Each row is a point on a tangle of strands that fork, close into loops and nearly touch. The rows are in no order.
Two points are linked if the straight distance between their rows is under 54.9. Some points are linked to none.
K_177: [  2   2   6 -22  -8 -11  21  -5  26   0  12   9  -1 -19  22   5 -11  12
   0   4   5   4  15  -4  -3   5  -6   2 -16   5   7  14  19   4   2   6
   0]
K_612: [  3   3 -12  -1  -5  26   6   4   0   0 -21  -1   8  -6  -1  -9   9  -9
  15   7   3  12 -25   2  -4 -28 -10  11   1  15   7  -6  11  -4  -7   7
  -2]
K_113: [ -1  -1  -4  21 -12 -10  -8   2 -23  -2   6 -14  -2   9  -4  -7  -9   9
   2  12 -11 -11   2  -3  17   9   4   3  19  -6  11   1  -3  -7   8  -6
   4]
K_668: [ -7  -4   7   2  16 -10 -17  -3  -7   4  -6 -12  -6   1  -7  27 -17  11
  -2  -8  -8   4   0  -8  12   4   4 -14   7   9   9  -7  -9  19   6  -5
  -2]
K_621: [  1  26 -14   2   3   7  12   0 -14   6 -14  -7   0   3 -11 -16   1  -9
   0   5  -7 -13 -14  -9   0 -13   2  -4   9   1   3  -6  -2   0  -9  -3
  -4]
K_375: [ -1   2  -8   5 -14 -18  -2   6 -20   2  10 -12   4  -7   1  -1 -11  19
  15  15  -8  -8   3 -12   6  10  -3  -1  20  -3  16  12  12  -9  10   2
  -7]
K_62: [ 10   5  17  -1  18  12 -25   0   3   4  -8   7   5  -6   0 -19  -9   4
   0   3 -22  -2   1   2  -3  13  -2  11 -13   7  -4  11 -10   5  -7  -9
   7]
K_136: [ -2   7 -12 -12  -1  11   2   4  -4  14 -17  -8  -1   6   0  -6  12  -8
  20   5  11  14 -20  -1 -13 -24 -17   6   7  20   9   5  10  -4  -5  10
  -9]
K_607: [  3  18   0 -13  -1   8   4  -1  11  -5   0  12   8 -22  -4 -10   2   9
 -13 -14 -18  -3   6   6  -1  11   8  -9 -14 -10  -5  -1  -2  13  -1 -15
   8]
K_974: [  6   1 -17   1  -9  20   8  22  -6   1  -2   2   9  -2  -7 -18  26  -8
  14 -15  -7  11 -17  23 -24 -17 -23  10  -3   9 -10  14   5   7  10  -3
  -2]
K_899: [ 14  14 -13  -2 -13  -2   8   0 -24   4  -7  -4  -1   7   1 -31  -6 -17
   3  -3  -1 -12  -9   2  -3 -10 -12   6  15   6  10   1  -1  -1   2  -4
   6]
K_322: [  7  16  -3 -27   8  -2  -7  11   3 -10  11  -8   3  -2  16   4  -6  11
   2 -13 -19  -5 -12   4 -23  22   3   3   2  -7  -1  16   9   8   5 -13
  -9]
K_495: [ -6   5  -2   4  14  11  -6  -3   3  -6   2  -4   6  -6 -17   9  14  -3
 -21 -30 -17   0  12   1  -1   1   4  -4  -3  -5 -15 -18 -19  20   4 -14
  10]
K_28: [-11  13   7 -18  32   4  -8  -2  -5  16 -13 -14  -7   3   3  14  -4   6
  19  12  -2   0 -21  -2   0  13   8  -7   1   3   3   9  -2   6  -9   6
 -11]
K_215: [ -1  -4   8   9 -14 -22   9 -12   4   5  14   4  -3   4   3   6  -9  -6
 -25 -12   7   9  24   1   9   5  -5  -7  -9   3   4   2  -6  -6  14   6
   8]
K_151: [ -5   0   3   4  18   1  -3   4 -10  13  -2  -1  -7  17   8  -8  12 -14
  20  16  10  -2 -25   1 -12   2  -6   3   2   1   1  17   0 -19  -3   5
 -11]
K_579: [  1  12 -17 -24 -11   3  -9  -3  -9  -5  10  -3 -27   9  20 -11  10   6
 -16 -13   3 -10  -1 -11  -6  16   6  -1  13  -7  14  -8  -7  -9   2 -14
  16]
K_425: [  1  -7 -20 -16   6   2 -24   8   3  -3  -2 -12 -10   5   4  24  -1  24
  14 -10  -4   0 -24 -13   0  10   4  -4  11  -1   5 -14  18   1 -11   0
 -11]
K_870: [ -7   7  -7  -1   5  20 -12   0   9  -7   7   9  -1  -6   1 -17  25  11
   0   3 -10 -12   5 -16 -11   5  13   0   6 -17 -14  -3  -8 -18 -25  -5
  11]
K_752: [ -1  12 -18  -8  -7  29  -7  -3  11 -15  -4  10  -2 -15   0 -17  19   7
  -7  -4 -11 -12   1 -17  -6  -2  12  -8   7 -17  -2 -15  -7 -11 -20  -4
  17]
K_832: [  6  -5  21  -6   7   4 -26   0  10  -1  -5  13  11 -11  -5  -4  -9  18
  -5  -1 -23  11  12   6   1   9  -1   9 -17   9  -6   9  -5  18   8  -9
  12]
K_216: [  3  -8 -24 -14  -2  -3 -26  13 -14   1  -1 -16  -8  21   1  12   4  19
  12 -10  -6   3 -26  -6  -9   3  -2   4  20   8  10  -3  14  -5   0   0
 -14]
K_437: [ 13  -4 -17 -15 -35   0   0 -10 -20  -4  -4  -6 -16   0   7  -8 -14  -3
 -12  -7   9  -7   7  -3  10   3  -2  -2  13   5  23 -14  -2  -4  10  -2
  18]
K_637: [  6  12  -5 -12 -11   4  -3 -14 -11 -12  14   7  -9   7   8 -16  10  -1
 -21  -9   2 -13   7  -2  -9  20   8   0  10 -15   1   0 -12  -7   1  -7
  18]
K_346: [  3  14   7   2  13  17   9  -1   3  -9  -5  -1  14  -3   0  -8  -1  -1
  11  33   3  -9 -23   0   4  -8  17   8  -8  -5  -6  -1   7   5 -17   3
 -21]
K_418: [ -2  -4  -7  15 -21  27   6   0   9 -14  -6  22  15 -16 -16 -26   5   7
   0   1  -4   9   9  -4  13 -21   5   0  -6  -9  -4 -13   7 -19  -9   6
   9]
K_772: [  9  10 -10   1 -15  18   4  -8   6 -12  -8  16  -3  -9   0 -22  -2  -4
  -5   1  -3 -18   5 -12   6  -8  12  -9   7 -12   5 -26  -9 -15 -20  -9
  18]
K_966: [ 24   1  -7 -15 -14  14   4   3   5 -27   1  29  18 -23   2 -14 -16   1
   2  13  -5 -17   9  12 -10   5   5  11  -7 -10  -3  -1   5  12   4  -8
  -2]
K_146: [ -9  -4  -9  16  -3 -10 -18   2 -32   6   0 -26  -8  16 -12  10  -7   5
  -1   1  -9  -2  -2  -3  13  13   2   1  30   2   8  -6 -11   4  14  -5
  -1]
K_764: [ 10  -4   1  -4  12   7  -9   9 -16  -1  -6  -2   0  19  10 -27  -3 -12
  20  18  14  -7 -28   2 -23  -3 -12  17   8   6   9  20   4 -15  -1   2
 -11]
K_198: [-17  -1   9  12  20  -7   5   5   8   8   1 -11   0  -6 -18  29  -4   7
   4   6  -1   5   7  -7  21   3  10 -10  -5 -11 -12  -3   4  12 -10   6
 -10]
K_684: [  3   8  14   1   9  13  -7   3   0  -2 -15   2  15 -15  -2 -24  -9   0
  10  21  -8  -1 -14   7   2   0   0  12 -13   4  -4   2   6   0  -9  -2
  -7]
K_72: [  4 -13  18   0  -9 -24  11 -10  13   1   9  13  -5   7  13  13 -22   4
 -11  -1  11   6  31  -4  15   4  -2  -3 -17   6  13   6   1  -2  10  11
   4]
K_594: [  9   2  -9  15 -15 -11   9  19 -13  -1  16  -5  17   7  -9 -14   8 -11
  12  -7  -6   1  -2  23 -27  -3 -13  17  11  -4 -14  23   9  14  19  -5
 -14]
K_314: [ -4  -5  16  21   6  19   0   3  13 -14   0   9  23 -13 -14  -2   8  10
  -3  16 -11  -1   4  -1  15  -6  16   8 -11 -15 -16 -11   4  11 -19  -4
  -2]
K_283: [  2  -3 -16 -13 -18 -22   9   4   4 -15  23  -9 -10  14  20  15   3   1
  -4 -15   6  -4  -1   1 -14  12   1  -1  15 -14  -1   5  14  -9   4   5
  -5]
K_460: [ -2  -9  20   6   6  -8  -6  -6  14   6 -13  12  -9 -21   3   0 -22   9
  -4  13   1  -7  21 -16  18  -2   6 -13 -16   2  12  -9  -9   6 -10  -4
  12]
K_320: [ -4  -2  -2   5  -2 -10  22  -3  12   9  -2  -9  -5  -3  -1  17   1 -13
   0  -6  10  10  -3  -2   9 -15 -12  -3  -8  13   2  -7   7  -3   3  15
  -8]
K_537: [ -5   5  14   0  16 -19  -2  -3 -12   0  14 -14 -11  11  10   5 -15   2
  -7   1  -2 -12   3  -2   6  27   9  -5   4  -4   0   7  -4   3   1   0
   2]
K_595: [  3  -4   0  -4   0  22 -11   0  12  -1 -25   8   1 -15 -10   5  -6   0
  -4 -12  -8   3  -8  -6   8 -18   2 -12  -6   9   9 -23 -12  20  -4  -8
  11]
K_400: [  4  18  -3 -11  -2   9  -1  -6  -1  -1   7   8  -3  -8   3 -16   1  -2
 -17 -12 -15 -15   6   1  -8  18   2  -6  -5 -10  -4  -1 -14   3  -1 -16
  15]
K_63: [  6   8   6 -17 -19   0 -12 -14 -15  10  -3   6 -11 -11   7 -31 -13   5
 -10  -8  -8  -4  19  -4   8   8  -5  -2  -4   8  17   0 -17  -7   6 -11
  25]
K_815: [-13 -16  -3   7  -5 -19  -7   1   0  -4  24  -8  -8   1   7  18   5  21
   9  -1  -1  10  12  -1   5  15   7  -8  12  -8  -2  12  12 -14  12   8
   4]
K_318: [ 13 -12  -8  -8 -16   1  -6  -1 -14   6 -20 -10  -1   4  -7   3 -19 -11
   2 -12   7   5  -1   5   2 -21 -19   2  12  26  20 -14  -4  -1  14   7
  -1]
K_561: [  0  -8  13  19   9 -23  -1  -3 -13  10  -4 -12   7  25  -5  -2  -2 -25
  -5 -11   2   7   4  16 -11   6  -5  10   4  13 -11   3 -16   2  26  -1
 -13]
K_852: [ -5   3   9  16  -3 -11  16  -7  -3  12  -6   0  -3   4  -9   1  -2 -19
 -11  -7   7   2   9   3  10  -7 -10   0 -10  11   1  -5  -4 -11   5   5
   0]
K_411: [ -6   9  -8  11   2 -22  19   7 -16  13   5 -22  -2  19   0   0  11 -17
   8   0  18   1  -7   5 -14   0 -10   1  14   8  -3  14   4  -2   7   6
 -14]
K_108: [-13   0   8  -7   6 -19  -7  -4  -1   4  25 -10 -18   8  16   9   1  14
   7  -3  -1   1   7  -5   4  29   4 -10   5  -9  -3  13   2 -12   3   5
   7]
K_544: [ -4  -3  -8   1   3  -4 -20   6 -16  -3 -12 -21  -2   5  -9  25 -12  13
   3  -8 -10  -5  -6  -3  10   3   2 -10  22  -1  14 -13  -2  15  12  -3
  -4]
K_299: [-12   9 -10  -1  11   2  14  11 -15  21 -11  -8  -3  13   4  -8  23 -13
  27  18  18   6 -25   4 -17 -18  -5   4   5   8   4  19   4 -15 -13  19
 -17]
K_250: [  4  -1 -11  10 -11   5  -2  -6   2 -11  -8   3  -5  -7  -4  -7  -6   3
  -8   7   2 -15   7 -23  21  -7  12 -17  13 -10  11 -27 -12  -7 -18  -1
  17]
K_66: [ 12   6 -10 -10 -17  -7  17  -5   7  -5   1   7  -1 -24   2 -12 -21  -2
 -13   5  11 -13  16  -4   6  -5  -4  -4  -7  -8  10 -11   2  -4  -2  -1
  15]
K_343: [ -3   2   0  14   2 -10   3 -10  -9   5  -7 -11 -15   3  -3   5  -7  -3
 -15   8   5  -9   7 -13  23   1   7 -13  11  -4   7 -18 -18  -2 -11  -5
  13]
K_202: [ 18   7 -11  -4  -1  12   5   4 -17   0 -12   2   5   9   2 -32 -10 -21
  16  12   2 -11 -16   3 -14 -16 -16  19  15   8  10  11   3  -4  -1   2
  -6]
K_192: [  1  -7  16   2 -13 -13  -7 -20 -11   4  13  13 -10   8   6 -11  -5   0
 -22 -11   3   9  32   7   7  16  -7   3  -6   7   3  11 -12  -7  21  -3
  15]
K_243: [-15  10 -16   4   8 -18  11   3  -8   6   9 -19  -4  13  -4  28  14   0
   4   0  -2  -4  -8  -4   5   7  10  -9  15 -14  -4   2  10   0   0   9
 -14]
K_661: [ -9  -7   0  18  11 -16   7  -3 -15   8  -1 -22   3  22  -5  17   0 -25
 -11 -17   8   6   3   9  -4   3   1   2  15  17  -7 -14 -12  -1  23   1
 -14]
K_819: [  2  -7   5  18   1  -4  10   4  13 -17  22   1  13  11  -5  28   4  -6
  -7   2  -1  -5   3   4   6  -5  12   2   1 -15 -20  -8   6   2   4   4
 -12]
K_783: [  0 -13  16  10  -2  14   6 -12  22 -10   4  30  13 -11   2  -8   9   0
  -8  15  10  15  15   9   4  -8   3  17 -25  -3 -11   0  16 -13  -6   8
   0]
K_20: [-11  -1   3   3  23  -2  -2  -4  -1   5   9 -14 -17  21  -1  19  19 -12
 -10 -24   1  10  10   3  -6  12   1  -4   6   2 -16  -8 -23  -7   0  -4
   6]
K_963: [-18  13 -18   7  -5 -19  19  13 -26  26   3 -21   4  19  -1  -1   5  -6
  19   3   8   1  -6   3 -21  -6  -7   2  26   2   2  18  11   5   7  11
 -19]
K_387: [ -3   1  26  13   8  -2  10  -9  12  15 -20   3  -5 -14 -11  -9 -14   1
 -17  11   3   2  17   3  25 -11   1  -7 -29   4   2 -14  -6   5 -17  -3
   1]
K_395: [  9   6 -18 -10 -19  -6   5   2 -18  -4   4 -10 -10   9  -5   4  -6  -9
 -17 -23  -5  -4  -2   7   1   3  -7  -3  13   4  12 -13  -7  11  15  -8
  15]
K_735: [  1  -4   6  -9 -15  -6 -16 -18 -18   8   9  11 -14   1  20 -30  -5   8
 -11 -10   4   3  23  -2   3  19  -9   2   1   7  14  13 -12 -14  18  -6
  20]
K_444: [ -7   6  15   9   8  -7   7   1  -3  20 -12  -6  15   6  -2  -1  -6 -11
   6  19  13   9  -6   7   2  -8  -8  15  -9  20  -3  18   4   4   3  17
 -21]
K_691: [  1  -6  16   5  20  20 -11   4  19 -11  -1  10   2  -6  -9   7  14   0
  -2  13  -4   1  -7  -4   3  -5  11  -1  -6 -12 -23 -16 -14  15 -28 -10
  -2]
K_391: [ -3  23   5  -1  -1   3  10   1  15  10  -9   7   6 -27 -17  -8   7   4
 -19 -17 -19   1  12  15   7  -3   1  -6 -28  -8 -10  -8  -1  17  -9  -7
   1]
K_536: [  2   6  18  -2  22 -19   3  -3   1   2   3  -6   1  14   9  11 -21  -5
  -2  13   5 -17  -5  -4   2  15   8  -5   0  -4  -3   8   1  11  -4   1
 -15]
K_94: [  5 -13   6  17 -14  24  -3   1  14 -23  -4  22  21 -15 -19 -14  -4   5
  -1  12 -10   5   3  -2  15 -18  15   5 -11 -11  -7 -13   2   5  -6  -2
   1]
K_847: [ -3 -19  10  20  -6   7   4  -6  13  -6   5  11  13  -3   2   8  16   6
   4  15   9  16   5   4  12 -11   2   5 -15   2  -8   2  10 -16  -4  13
   1]
K_389: [ -6   6  15  15  -3   0  16   2  -3  12 -18   0   6 -11 -11 -43   3  -5
   4  10  -1   3   6  16  11 -14  -9  21 -26   1  -2   6   9 -17 -10   5
 -12]
K_944: [-13  -7   5  18  20  11  -4  -2  -2  14   0  -2  -7  13  -2  -7  32 -11
  16   2   5  10 -14   2  -6  -6 -11   1  -6   6 -11   6 -14 -13  -5   0
   0]
K_153: [ -1  -5   0  23  -4 -10   7 -10 -14  17  -6 -11  -9  14  -7 -12   5 -16
  -1   6  14  -2  -5  -2  10 -12 -10  -6   2  10   5  -2  -8 -24   2   4
   1]
K_360: [-14  20 -12   7  19  12   6   6 -14  16 -18 -16   3   8 -17   0   9  -3
  11  13  -5  -9 -17 -13   9 -11  12 -10  11  -3  -1 -11  -7   0 -14   7
  -5]
K_179: [ -7   2 -12  23  -1 -17  14   7  -4 -13  16 -12   6   9 -13  23   4  -4
   0   2   2 -11   0  -1   4  -3   7  -4  13 -19 -13  -7   9   3   7   5
 -15]
K_888: [  7   0 -19   0 -16  -5  16   1  -3  -2  15   2 -18  15  12 -12  21 -21
   1  -5  20  -9  -6  -3 -15  -9  -9  -1   9 -10   3   0   6 -24  -4   3
   8]
K_239: [  3   3 -14   1 -13  29  23   7  12 -12 -10   1   9 -14  -7 -13  22 -10
  14   9   2  13 -17   4  -6 -33  -7  11  -3   7  -2  -2  16  -7  -9  12
   4]
K_622: [ -6  -3  13  26 -11 -14  22   4   2  13  -9   0   8 -13  -6 -24   0  -9
   2  21   9   8   7  10  14 -12  -8   9 -12   6  -1   5  18 -18  -7  15
 -17]
K_301: [  5   8  -5   0   5  18 -13   2  -2   0 -18  -2   6  -6 -19   2  -1  -5
 -10 -19 -18  -2  -5   4   4  -9  -1  -7  -4  11   2 -23 -21  20   6 -10
   9]
K_710: [ -4 -11   1 -16 -10 -20  14  -9  26   0   8  12 -10 -15  18  15 -15  11
  -8  -2  16   1  20  -9   2   5  -1 -10 -12  -6  12   6  14  -3   1  14
   5]
K_114: [  3  -8  12  15   3 -11   8   7  10 -10   6   2  15  -6  -5  21 -15  -4
  -9   3  -6   1   5   6   7  -7   0   6  -8  -4  -5  -1   7  21  14   3
 -13]
K_503: [ -6  -4   9  18  13 -16  -1  -5 -17  17   1 -16 -13   6 -12  11   1   4
  -1  13   3  -3  11 -15  21   5   3 -18   7  -6  -5 -11 -19  -6 -15   3
   8]
K_342: [ -5 -14  -6  20  -7  14 -19   7  -8  -5   4   2   6   7 -13  -1  26  -1
   2 -14 -13  12  -3   8  -8 -10  -8   4   8   1 -12   1  -6  -7  13  -2
   7]
K_26: [  0 -19   4 -12   6  -4 -26 -12  12 -19  14   7  -6   9   5  22 -10  22
 -20 -18  -4  11  16  -5  -6  20  11 -11   8 -16  -6  -2  -5  15   4  -2
   7]
K_860: [ -4 -10  -2  15 -15  -3   6   9   0  15   4   5   4  -9   0 -18  13   1
  17  -2  -1  15   3   6  -5 -12 -16   3  -4   8   0  12   6 -19   9   4
   6]
K_660: [-11   9 -13   3 -10 -21   5  13 -27  13   6 -22   6   5  -1  -2  -1  16
  19   9  -4   0  -5   1  -2   6  -4   0  25   1  13  17  15  -1  17   5
 -13]
K_396: [-11  10   5   6   7   0  27   1  12  11  -9  -6  13  -7   1  11  11  -9
   7  16  13  16 -10   9   5 -15 -10   6 -13   9  -6   0  12   5  -4  14
 -15]
K_897: [  9  -6  14 -26   5  -2  -6  -1  23  -8  -5  31  -6 -13  18  11 -22   5
  -7 -14   1  -2   9   5  -9   6   5 -12 -27   6   5   4   0  24   2  -7
   9]
K_117: [-11   0   1   1  11   2  -8  -8   6   1   9  -2  -6  13  -9  16  21  -2
 -21 -31  -2  19  24  -5  -3  10   2  -6   6  -1 -17 -14 -20   9  -1  -6
  15]
K_665: [ -5  -2   8  16  25   0  -5  -3   5   9   2  -7  -9  16  -4  10  19 -14
  -2  -5   4   6  -2  -1  -4   0  -2  -4  -4   2 -18  -1 -17 -12  -9  -2
   6]
K_618: [ 22  -2  13 -25   2  -4   2  -3   9 -10  -5  13   7  -1   9   4 -24  -7
 -10 -16  -5  -1   0  20 -11   2  -3   2 -24  13   0   3  -8  31   9  -5
   3]
K_875: [-12   5  10  -6  18  -1 -10   7  -5  19 -17 -12   6  -9  -6  10 -17   6
   1  -6 -16   6  -5   1   7   0  -8  -6  -8  17   6  -3  -8  29   7  -5
 -11]
K_261: [ 12   8   8 -13  -6  -5  23   3  15   0  -1   0   6 -15  15  -7 -13  -3
  10  12   4   1   1   4  -4   2 -13  12 -14   4   0  18  19  -1   1   5
  -2]
K_685: [ -2  -8  19  13   2   0 -10  -4   9   3  11   5  10   3  -9   3   5  17
  -7   1 -14  11  18   3   8   8  -1   4 -16  -5  -9  11  -1   5   8  -4
   8]
K_373: [ -8  -1  14 -11  34  16 -13  -1   6   5   0  -9  -7   8   2  12  13   9
  19  13  -1   9 -20   0   1   8   3   4 -11   4  -7   7  -1 -10 -18   5
  -3]
K_466: [  8  -6 -16  -2 -16 -19  12   0  -6 -15  22  -4 -15  17  17  13   8 -10
  -2   4  17 -10  -5  -2  -4   6   4   2  22 -13   2   1  14 -23  -4   6
  -2]
K_410: [ 13  -9   2  -6 -11  21   4 -19  21 -13   7  36  12  -8   3 -14   7  -1
  -9  11  17   1  10   3  -3  -6   3  15 -19  -7  -6   1   8 -15   0   5
   5]
K_220: [  0  -5  12 -27  12   3 -14  11  18 -10  -9  14  -4 -23  23  12 -18  10
   6   4  -4  -2  -6  -3  -9  18   9  -2 -13   5   6   6   7  21 -13 -13
   1]
K_723: [-12  -9   8  30  -3   1  22  -2   5   1   3   5  10  -9  -6 -14  18  -5
  11  24  14  14  -4   6  10 -17   1   7 -12  -5  -9   2  14 -26 -11  12
 -13]
K_673: [ 20  -4  -4 -11 -14   8  10  -2   7 -22  13  26  17  -2   2 -14  -6  -3
  -1   5   4  -4   4  16 -13   0  -3  15 -12 -11  -8  14  12  -4  11   0
  -1]
K_408: [ -6  -8  -2  18   7 -10   0  -6 -20   9  -7 -14  -9  30  -6  15  -1 -22
  -4  -2  17  -6  -5   0   4  -4  -1  -2  19   8   6 -13 -12 -11   6   6
  -9]
K_254: [ -4 -16  23   6  18  -2 -17  -5   2   1  13  10  -3   7  -1   5   6  18
  -6   8  -5  13  18  -5   3  19   1   0  -8  -3 -14  19 -12  -2  -5   0
  10]
K_941: [  2   0   0   8  -7   6   6   0   7  -8   4   8   5 -17   2 -14   1   9
  13  23   1 -11   7 -13   1   4  11   2  -1 -11  -1   0  15 -21 -11   2
   1]
K_627: [ -6   9   2  -4  19  14   6   1   5  -6 -15  -1   7  -5   1  10  -4   0
  10  34   8 -14 -21  -5   9  -8  17  -3  -2  -7   4  -9   8  17 -20   3
 -16]
K_939: [  0  -9   9 -10  28  23 -15   3  21 -11  -1  -2   1   1   4  24  17   8
   2   6  -5  12 -17  -2  -5   1   6   4  -5  -1 -13 -10  -4   7 -19  -3
  -2]
K_708: [ -6 -30  -7  15 -17 -15 -22   3  -3   5  16   3   0   3   5  13  11  20
  13   2   6  15   8   0  -3  -3  -2  -4  13  -4   7  13   9 -24  14   7
   4]
K_510: [  6 -13  -5  -6 -11  15  -6  -5  20 -10 -12  24  -3 -18  -4  15 -10  -2
  -8 -15   8  -3   1  -5  10 -17   0 -15  -7   8  16 -15  -6  14  -1  -2
  13]
K_982: [ 23 -10 -10 -21 -13   9  -5   0  14 -33   2  33   4 -14   9   3 -22   3
  -5  -2   7 -19   6   0 -13   5  10  -4   1 -12  10 -10   8  13   3 -14
   2]
K_874: [-10  -2  -5  22  -4   3  -5  12  -8  -3  16   7   7  13  -8 -11  25 -12
  -5 -22  -7   5   4  13 -19  -2  -3   8   1  -8 -24   8  -6  -1  17  -9
   3]
K_653: [  9 -11  -5 -16  -7   6  -6  -4  20 -32  11  27  -4  -7  13  18 -12  -3
  -9  -2  13 -16   0  -7 -13   4  15  -6   1 -20   0  -8   6   8  -6  -7
   0]
K_304: [  2  -9 -14  -5 -17 -10  14   5  -1   0  12  -8   1   7   3  20   9 -14
  -1 -27   4  10   6  13 -15  -5 -13   2   2  10  -5   3   6   8  19   5
   1]
K_742: [  9   1 -16 -29 -29   7  -8 -10 -15  -2  -6   5 -13 -14  10 -18 -10  10
  -6  -9   5  -9  10  -2   6   5  -5  -4   7  10  31  -7  -6  -5   7  -7
  19]
K_869: [  0   7  13  -6  13  -5   9  -2  13   7 -10   1  -4  -6   8  12 -23  -8
   1  21  14 -19 -15 -10   5  -2   5  -9  -6  -2   7  -4   7   9 -13   5
 -13]
K_807: [ -9  10   5  -1  14   8 -19   6  -7  13  -3  -8  -1  -4  -7 -10  12  16
  12  -4 -25   0  -5  -3  -6   9  -3   2  -3  10  -6  12  -8   2   0 -13
   6]
K_429: [  5   7  -4  14  -5  -5   9  18 -14  -2  16   0  16   8  -8 -23  15 -15
  -6 -12 -13  -4  -1  21 -20   1 -10  12  -3 -10 -14  18   0   1  16 -10
  -9]
K_24: [ 18  16   7 -20 -11  -5  16   1  -3   3  -2  -4   4 -12  15 -31 -24  -8
  22  13   8 -12   6  -3 -12   8 -15  15  -2  11   1  23  20  -3   0   2
  -1]
K_238: [  7  -3 -14  10 -24  19  25   6   6 -14  -4  11  13 -13 -17 -27  19  -8
   8   3  -5   8  -7   7   0 -24   1   8  -5  -8  -9  -3  12 -14  -8   8
   0]
K_571: [ -5   1 -16 -23 -13 -16   5   6   8  -5  14 -17 -13  -2  17  25  -3  13
  -5 -24  -1   5   1  -5  -7   9  -2 -11   8   1   8  -3  11   2   6   6
  -4]
K_262: [ 19   7   5 -14  -1 -13  12  -4  -1  -1 -10   0   6   1  -1   1 -21 -15
 -16 -22   0  -9   6  20   1  -2  -9   1 -14  15   3  -3 -12  24   9  -3
   5]
K_862: [-10  15   7   1  13  11  -5   5  -2  10 -10 -15  13 -12 -10   4   5  14
   8  -1 -24   9  -5  -2   4   2   0   1  -6  12  -6   5  -4  20   8  -7
  -2]
K_467: [  4 -18  -3 -11  -5  18 -12 -16  27 -24   6  27  -4  -8  11  12   2   8
  -3  11  21  -9   2 -18  -1  -2  14  -4   3 -21  -1  -9   8 -10 -10   0
   6]
K_367: [  6   1   8 -25  18   2 -15   5  17 -13   6  -2  -5  -1  19   7 -10  12
   6   2  -9  -7 -15  -2 -19  26  12   0   0  -5  -3   7   5   9 -10 -15
  -6]
K_131: [ -5   3  -5  -8   3   6 -29   6 -15   5   3 -10  -9   5   7 -18   1  15
  12 -10 -19   0  -9  -3  -7  11  -7   4   8   7   9  13  -9 -11   4 -15
  14]
K_57: [-17  -4  13  15  13  -2   1   6  14   0  -7   2  12 -20 -13  29  -6  14
  -3   6  -5  10   3   3  15  -4   8   3 -14  -5 -12   1   6  28  -2  -1
 -14]
K_884: [ -7 -11   4   9  27  -8  -6  -6  -3  11  -1  -8 -10   9 -10  33   2   1
   8   7  11   8  -1 -13  22   4   9 -13   7  -9  -8  -6  -8   1 -15  16
  -3]
K_355: [  7  -6 -13 -16  -8   2 -38   7 -21  -8   4  -5 -13  12   5  -6  -2  22
   6 -10 -15   0 -11  -7   1  13   3   6  20   3  18  -4   6  -7   5 -15
   3]
K_257: [ -4  -3  15  19   5 -18   3   4 -16  26 -17  -3  16  13  -7  -6  -6 -18
   9   2  10  10   2  16  -6 -11 -11  16   0  24  -5  12 -10   4  22   7
 -23]
K_292: [ -8   4 -15 -27  -6  -9 -11   0   3  -2   6 -11 -19   0  16  12   2  12
  -6 -22   0   3   0 -12   0  14   4 -15   5  -2  14 -10   0  -2  -4  -3
   9]
K_64: [ -3 -24  -5  19  -5  15 -12   2   8  -6  -5   2  11  -1 -10  14  13   3
   9   6  -1  11 -11   4   4 -16   3   5   0   0  -7  -5   1  -8   8   3
   2]
K_390: [  7 -11   6 -12  -7   5 -14 -13  12  -1  -8  21 -14  -8   7  -4 -15   3
 -11  -2  12   1  16 -14  12  -6  -2 -15  -9   8  18 -10 -12  -2  -7  -1
  21]
K_585: [ -4  35  16 -16  14   4  13   7   4  19 -13  -9   9   0   2 -10 -10  -3
  -4  13  -2  -9 -15   4  -7   7   3   7 -12   7  -5  10   1  19  -4  -1
 -19]
K_289: [  8   7 -19  11  -9  -5  29   9 -11   9   4 -11  -6  19   1 -12  17 -29
   7  -4  14  -6  -9   3 -20 -22 -15   1  14  -2  -1   3   5 -10  -3   1
  -8]
K_896: [  1 -23  16  -4  14  -1 -20 -11  21 -12  18  16  -6  10   7  17   4  19
  -9  -8   0  11  18  -3  -4  23  10  -6   5 -15 -10  10  -3   3  -2   4
   8]
K_205: [ 12  12  -9 -27 -11  -5  17  -2  -1   3  -5  -8 -12   0   6   7 -19 -15
 -13 -17   4  -7  -2   6  -1  -1  -8  -7  -6  11  10 -10  -9  15   9  -3
   6]
K_617: [-21  11 -18   8   9  -6  11   5 -18  15  -8 -20  -2  12 -15  20  13   3
  13   7   3   0  -7  -6   5  -8   9 -11  23  -3  -1  -1  -2  -3   0  16
 -17]

A piece is two or more points that can be reached from each other along the links. Count, over all rows, the pieces, the separate loops (a circle has one, a figure eight two, a Y none), the forks (points with three links) and the tips (points with one).
pieces | 4
loops | 1
forks | 6
tips | 12

A tip is a point with one link. Name the tips that can be reached along the links from each point below, in the order of the rows.
K_250 | K_28, K_870, K_387
K_320 | K_322, K_24
K_579 | K_425, K_391, K_26, K_708
K_64 | K_594, K_389, K_467
